Each row is a point on a tangle of strands that fork and nearly touch. The rows are in no order.
Two points are linked if the straight distance between their rows is under 52.4.
K_140: [-25  43  38 -31   3  63 -45 -16]
K_719: [  3  12 -24 -58  -6 -21 -37  36]
K_327: [-27  29 -10  50 -38 -21  30 -28]
K_935: [ -4 -43  11  -4  11  41  22 -63]
K_771: [ -4 -22  -2  32   0   7  41 -48]
K_926: [ 30 -24 -42 -25  12 -51  -2  58]
K_168: [-58  39 -32  34  -7  25 -15   4]
K_218: [-10 -55 -66 -12 -10 -38 -30  19]
K_869: [-34  -4 -47  18 -18 -23 -44  22]
K_540: [ 28 -35   4  43  10 -69  10  33]
K_88: [ 40  -2  71 -40  39   2   3  11]
K_452: [-28  44 -23 -18  -1  18 -59  54]
K_446: [-54 -50 -14  12  -5  20  25 -68]
K_398: [  2  19   0  12 -22   8  23 -27]
K_548: [-13  28  37 -35  -8  44 -25 -28]
K_907: [  1 -32 -10  39   5  -7  37 -28]
K_622: [  4 -57 -66 -33  -2 -37 -25  36]
K_208: [ 19 -50  -4  33  20 -26  21  -2]
K_12: [ 16 -47  30 -20  33  50  13 -53]
K_657: [-34  40 -54  24  -1  16 -41  41]
K_689: [ 26  48  27  42 -22  -2  52 -15]
K_561: [ 23  20  49 -29  -1  49  19 -37]
K_808: [ 25   7 -43  -8 -17 -47  -8  50]
K_799: [-26 -25 -57   3 -19 -38 -42  30]
K_498: [ 37 -17  38 -46  38   9  -1  11]
K_526: [ 23  48  11  58 -25 -21  60   0]
K_499: [ 20 -71  34 -43  58 -19  -9   4]
K_766: [-18  11  -3  13 -26   6  -2 -27]
K_93: [ 20 -47  -1  33  18 -46  15  19]
K_245: [  6   0  -5 -51  -2  -1 -26  11]
K_376: [-41  12  -2  50 -31  -7  55 -45]
K_950: [-25  58 -14 -10   3  52 -50  27]
K_637: [ 35  11  81  -2  20  17  26 -18]
K_346: [-53 -36 -19  10  -6  15   0 -54]
K_477: [ 24   0   4 -39  -4   7  -4   5]
K_878: [ 20 -43 -64 -31  12 -51 -16  53]
K_29: [ 23 -64   5 -53  66 -40 -17  32]
K_154: [  7  23 -40  13 -38 -50  -3  37]
K_217: [ 39  13 -17  17  -5 -49  15  58]
K_401: [-11  28 -16 -37 -13   2 -57  53]
K_36: [-22 -53  -2  12  11  35  34 -75]
K_544: [ 26 -53  48 -38  44  45   6 -36]
K_294: [-44  46 -11  38 -24   1  -6   2]
K_273: [-49 -13 -14  10  -6  16 -11 -31]
K_923: [ 41  48  60  28  -8  16  48 -16]
K_116: [ 18 -69  45 -40  56  18  -4 -25]
K_3: [27 -4  6 -2  0  3 14 -8]
K_842: [ 10  32 -23  16 -41 -32  -5  24]
K_739: [-60  28 -57  39   0  25 -18  18]
K_742: [-39  -2   2  35 -22  12  37 -54]
K_407: [ 44  10  95 -24  26  17  15  -8]
K_899: [ 43  16 -10   5  12 -66  10  74]
K_501: [ 14  33  42 -41 -12  41  -5 -28]
K_714: [-51  53 -11  57 -36 -12  18   0]
K_103: [41 31 70 18  5  9 34 -6]
K_324: [-36   5 -42   6  -8   8 -54  24]
K_753: [-19  55  12 -32   9  64 -57  13]
K_877: [ 31  -8  35 -37  17  40   8 -16]
K_22: [ 18  36  -6  35 -42 -24  28   3]

A fork is a point with three links, a tip a point with one. Leave the first point through the second and follow the links. Name the first fork or tip that comes.
K_36, K_935 | K_29
K_771, K_907 | K_540
K_103, K_923 | K_808

Name the points in between on the shortest way along the links from the first point to the second, in order.
K_168, K_327 | K_294 > K_714
K_637, K_22 | K_103 > K_923 > K_689 > K_526
K_3, K_719 | K_477 > K_245
K_273, K_477 | K_766 > K_398 > K_3
K_561, K_753 | K_501 > K_548 > K_140
K_526, K_154 | K_22 > K_842
